Points on a hilly landscape, in no order, each with its height.
A ball rolls from a point to the lowest of its 2 nearest points, and stops where none of them is lower. Distance is the straight distance between rows; heights are no part of it.
k327 h=573: 132 115 142 132 140  92 137 119 122 121 135 117 123 113 144 100 101 103 127 129 127 159 141 165
k322 h=235: 151 147 100 132 150 185 111 148 107 125 105 141 103 132 104 143 174 120 155 123 163 130  88 145
k928 h=422: 101 127 159 124 104 121 130 144 163 152 131 105 149 164 107 142 149 159 129 129 107 142 131  89
k334 h=447: 154 114 126 152 134 146  78 145 127 126 124 106 119 150 113 104 160 112 163 136 182 135 126 181
k24 h=416: 157 129 153 101 119 141 109  79 147 141 137 116 167 126 167 142  87  96  69 160 107 129 116 101
k200 h=366:  75 154 129 120 101  90 143 140 122 119 125 138 118 125 107 166 128 159 125 134 120 146 146 109
k820 h=370: 108 134 129 129 161 114 188 158 114 119 107 156  92 104 139 104 133 124 154 120 108 150 117 153
k206 h=485:  93 137 161 155 100  90 134 104 156 163 147 100 148 134 123 125 104 131 128 115  70 162 105 106
k555 h=329: 143 104 126 187 137 127  73 122 140 159 142 114 109 131 110  95 132 116 146 103 150 122 113 161
k544 h=297: 143 137 129  75 112 131 102 122 114  84 135 119 165 137 139 175 123 111  95 171 156 123 159 123
k679 h=240: 152 135 105 197 142 123 116 122 101 128 120 118 106 100 118 111 139 102 150 118 128 153  88 195
k567 h=156: 105 114 120 159 146 144 146 141 152 175 116 138 119 128 105 107 154 184 150 103  88 118 105 101
k102 h=441: 131 118  89 151 137 107 116 107 112 125 132 140 113  96 131 119 106 141 115 112 125 103 146 137
k598 h=457:  73 165 140 121 101 116 140 165 106 128  98 143  94 148  98 164 165 147 159 121 140 155 124 125
k824 h=511: 150 144 101 125 108 116 100 106  79  84 120 112 153 112 130 168 118 120 105 151 144 147 142 145
k995 h=638:  88 132 110  98 123 112 129 161 105  90 126 153 110 123 121 139 148 154 165 131 157 104 175 145
k390 h=351:  77 147 162 119  83  94 126 156 141 129 130 116 120 162 100 156 137 143 139 132 141 153 146 117
k403 h=229: 145 126 123 141 158 119 165 131  95 104 118 141 108  94 143 107 116  99 136 128 125 150 118 178
k621 h=184: 130 117 116 138 109 121 103 118 144 137 146 124 149 138 128 144 121 135 100 125 142  84 153  92
k503 h=494: 134 119 107 138 139  99 134  96 124 132 134 137 123  95 151 110  91 126 113 117 111 125 144 136
k535 h=245: 134 109 118 152 106 114  86 117 144 149 165 120 159 148 127 151 121 123 100 120 140  63 152  82
k485 h=448: 143 150 122 124  96 127  91 117 101  94 134 107 159 142 114 178 132 118 106 143 165 136 137 126
k558 h=331: 148 120  81 175 155 147 116 108 117 147 119 157  97  92 120 106 119 148 122  96 127  99 111 137
k873 h=186: 172 132 110 188 142 131 130 109  91 116 120 117 117  96 126 114 132  90 138 122 127 153  71 186
k288 h=94: 125 129 122 134 110 131 112 109 154 152 145 122 162 136 123 146 123 155  93 122 112 100 130  74
k286 h=302: 105 139 122 128 118 109 136 125 127 126 134 137 122 125 121 149 118 154 116 126 123 126 146 109
k969 h=560: 115  89 141 156 128 104 112 115 167 167 151 115 138 136 142  87 104 125 129 109 112 117 144 120
k773 h=338: 113 139 159 104  94 126 105 161 128 114 127 107 129 171 101 150 157 123 151 137 177 138 143 136
k124 h=539: 162 152 117 108 121 136 121 102  84  82 114 124 148 110 139 173 109 108  85 154 134 145 123 134
k722 h=52: 139 152 151  83 128 149 147 130 126 105 121 129 147 130 137 160 119 106  97 160 127 160 117 118
k504 h=228: 128 112 114 168 157 133 162 114 144 163 125 145 113 103 136  81 107 148 134  98  80 118 110 122
k375 h=518: 176 115 119 103 134 151 129  86 137 137 118 144 144 109 165 114  93 123  71 140 108 100 130 102
k127 h=287: 147 144 164 122 113 125 137  92 124 120 140 111 154 125 150 150  84  84  79 144 103 170 100 127
k982 h=291: 159 116 118 196 144 129  84 118 122 147 130 110 111 116 117  96 133 104 151 110 140 142  92 185
k492 h=345: 159 127 158 116 143 146 138 135 127 121 121 107 130 140 129 118 126  96 126 133 148 169 101 150
k507 h=501: 135 104  70 177 139 114  88 114 105 125 138 140 116  99 128 117 126 143 129 115 146  80 156 154
k883 h=396: 132 146 143 119  97 131  95 132 105 101 122  96 141 159 100 168 149 114 126 146 175 151 131 133
k284 h=278: 151 114  99 165 162 147 144 107 131 151 120 152 101  96 137  89 107 136 125 102 107 110 104 133
k337 h=196: 144 150 166 103 119 126 151 118 115  99 132 113 145 128 147 156 100  84  91 159 114 180 107 138
k7 h=582: 124 115  88 100 145 150 117 158 124 111 137 162 111 127 135 113 146 153 162 123 165  54 174 133
k324 h=335: 164 143 148 158 123 134 135  79 120 135 139 114 142 117 138 122  91  84  96 111 105 145  65 129
k464 h=288: 156 140 167 109 133 138 154 131 116 108 125 111 137 133 139 133 116  80 113 147 134 177 101 152
k42 h=390:  87 136 166 127 102 108 134 153 148 143 128 117 129 156 107 145 144 153 137 127 119 154 131 107
k803 h=342: 140  95 149 104 122 132 114 115 177 165 149  99 178 150 140 116 132 144  97 152  78 104 133  80
k447 h=187: 111 120 125 170 149 132 158 129 150 174 120 132 112 122 118  95 138 164 145 102  81 129 102 116
k528 h=303: 136 105 154  88 128 134 142 118 176 154 138 106 169 149 139 117 131 146 107 158  81 126 131  91
k339 h=248: 134 110 136 120 138 143 149 115 161 158 128 115 153 132 136 107 135 157 110 133  77 123 125  94
k715 h=535: 112  98 140 139 124  81 113  98 165 155 152 115 146 128 157  98  91 108 119 125  98 123 151 115
k947 h=367: 129  97 146 163 137 106  99 132 151 157 139 110 112 143 124  85 122 115 151 112 153 139 134 159
k369 h=466: 170 126 145 104 131 159 129  91 147 140 122 124 153 128 153 131 103 118  75 147 106 124 108  99
k814 h=514: 110 133 153 151 119  90 143 113 139 145 137 114 128 124 132 120 101 115 125 116  98 168 116 130
k236 h=83: 173 139 118 156 151 159 145 122  98 113 109 127 115 109 128 127 135  88 118 124 134 142  73 159
k265 h=182:  81 135 146  96 105 126 145 175 150 131 121 140 121 156 112 132 166 169 170 131 129 129 154 108
k939 h=540: 125  92  78 176 140 103  91 128 118 126 147 139 114 115 134 111 125 133 141 113 148  50 178 149
k794 h=537: 136 126 119 130 128  94 137  89 125 123 141 132 136  99 160 122  73 110 102 129 100 139 141 133
k326 h=116: 113 121 111 134 149 170 149 143 150 164 112 138 123 135 104 110 173 187 153 113  93 100 112  83
k612 h=238:  92 137 160  81 111 138 137 180 139 128 123 130 120 167 111 135 163 141 171 132 149 142 138 120
k432 h=606: 109 113 108 121 122 110 113 163 120  99 137 139 117 132 121 123 147 140 163 135 164  88 180 156
k150 h=368: 131 126 114 106 130 120 119 131 113  94 132 133 133 128 132 137 127 127 125 139 157 116 163 137
k401 h=204: 105 121 132  67 130 134 136 161 155 112 148 144 142 146 140 128 142 150 143 148 137  93 178  97
k678 h=446: 148 131  95 131 121 126 107 109  92  99 123 131 137 111 131 149 118 129 105 136 153 116 144 133
k204 h=293:  93 142 168  92  95 114 123 169 134 119 120 119 120 170 102 147 154 129 156 145 159 152 144 130
k950 h=467: 145 139 119  93 129 115 124 103 104  86 128 132 141 107 152 151  96 108  90 161 131 141 149 141
k610 h=423:  99 142 128 110 148 102 174 165  94 100 107 152  95 105 131 127 134 122 159 128 121 158 132 163
k119 h=487:  86 150 146 144 107 115 123 161 118 134 104 129  96 152  94 151 156 136 157 122 149 159 121 145
k589 h=277: 174 132 141 160 130 129 145  94 104 114 131 112 133 108 143 113  93  71 111 122 111 151  80 161
k197 h=371: 113 148 102 126 122 143 142 134 128 128 121 148 126 127 113 158 140 171 125 120 131 111 137  86
k658 h=159: 123 120 118 152 118 136 120 107 157 171 137 120 156 135 111 126 131 171 104 107  88  90 119  71
k422 h=587: 108 105 134 144 138 110 142 133 160 155 133 130 120 130 131  90 122 152 140 113 106 127 144 119
k273 h=267: 156 147 104 103 152 192 125 153  92 113 104 147 102 128 127 134 180 108 167 129 165 131  97 155
k405 h=200: 120 108 120 137 126 132 134 105 158 171 137 116 157 125 125 109 128 173 111 117  62 103 122  81
k411 h=120: 156 125 134 141 145 120 180 116 106 100 116 137 112  92 157 100 106  81 112 128 104 147  97 165
k964 h=292: 118 129 118  84 129 131 130 143 131 105 132 139 132 134 130 145 133 147 127 137 146 105 164 109
k903 h=498: 126 133 125  98 135 170 121 160 135 126 118 139 108 151 115 132 163 138 164 123 168 120 123 119
k215 h=61: 122 137 116 133 138 183 149 142 139 159 107 131 129 143 100 138 174 175 142 117 116 119  92  84
k146 h=409: 128 105 142 142 135 116  98 155 134 132 127 113 105 146 116  94 145 117 171 128 168 133 146 176
k274 h=506:  96 119 155 151 108  79 121  91 166 169 156 107 153 127 141 115  92 124 129 114  83 147 134 105
k532 h=374: 154 145 155 146 114 136 112  76 134 146 138 109 160 130 139 134  87  94  89 112 107 141  79 109
k806 h=649:  91 101 152 120 121  71 129 144 161 139 148 126 127 136 137 104 115 140 142 127 123 128 179 134
k43 h=110:  89 127 149  90 112 115 138 156 159 130 136 130 137 159 115 136 146 157 146 139 128 112 171 102
k949 h=304: 132 132 121 139 156 118 188 149  93 100 103 153  91  91 142 104 135  94 142 124 120 149 103 178
k670 h=381: 124 118  85 156 151 134 121 127 118 135 122 156  98 104 121 115 124 155 137 105 135 102 132 131
k122 h=386: 144 134 106  76 125 124 109 112 101  77 131 138 151 112 152 164 112 119  93 171 140 114 163 130
k954 h=524: 127 126 124  74 139 167 128 166 135 121 125 144 117 153 131 118 166 140 168 125 160 103 141 120
k363 h=180: 147 144 118 142 147 186 130 143 126 141 106 136 107 138  98 135 161 120 142 115 149 135  78 122
k745 h=427: 113 154  97 105 122 173 129 148 115 119 114 151 116 138 115 166 159 155 140 115 160 110 126  95
k132 h=541: 125 124 146 143 133 104 150 120 128 133 132 122 117 118 138 108 100 110 129 122 109 160 122 146
k706 h=207: 163 131 127 161 136 126 168  92 105 106 128 135 117  87 156 108  88  79 107 121  97 139  81 159
k178 h=619: 111 106 143 113 138  89 131 138 142 123 140 129 127 130 139 101 112 122 133 130 135 137 165 143
k443 h=178: 143 141 144  92 122 133 122 130 111  98 121 113 146 137 132 157 122 107 106 153 150 155 134 133
k749 h=424:  67 160 128 108 113 112 147 163 104 115 107 152 105 126 104 159 154 154 150 126 132 149 140 121
k396 h=534: 142 126 135 107 125 100 125  98 117 111 136 122 138 105 155 132  88  99  94 151 114 149 147 142
k461 h=469: 126 151 114  95 122 178 119 156 109 116 115 142 111 149 112 158 175 132 161 121 173 122 121 122
k968 h=551: 126 122 105  81 136 169 120 161 131 113 137 149 122 146 136 124 155 143 164 125 175  74 158 118
k413 h=458: 115 138 164 143 100 118 122 118 159 161 140  94 160 148 117 138 123 144 115 121  91 154 105  89
k997 h=354: 146 145 157 124 109 125 128  69 142 138 143 112 160 112 152 146  74  96  83 140  81 142  96 106
k996 h=191: 166 143 115 116 160 178 149 139  94 103 102 136 115 122 133 129 154  96 137 135 155 143  90 154
k937 h=121: 134 141 133 140 139 178 130 142 150 157 111 127 123 149  98 132 158 148 135 114 137 129  85 100
k436 h=577: 115  99 102 146 130 103 100 150 122 119 143 136 114 128 127 113 140 139 153 125 157  72 181 155
k448 h=610: 117  99  88 127 148 130 120 148 133 121 134 157 109 122 133 108 139 153 148 122 149  58 181 135

Two balls start at each pair of points below. Name the first point that both come to, or write none.
k334, k146: k555
k42, k773: k204
k102, k422: k447
k969, k178: k206

Where does a ball stop that starts at each point below?
k939: k215
k947: k236
k132: k43
k375: k337
k954: k286
k485: k43
k678: k43
k528: k288
k503: k215
k806: k215

Call two points neighbours if one is among the 2 nearest of the other. Go from one point of each pair to the other, from neighbour to neighbour, staying as low as possible. Name the highest point that can't be avoided.
k215, k411: k794
k722, k43: k124
k722, k411: k532
k215, k236: k273
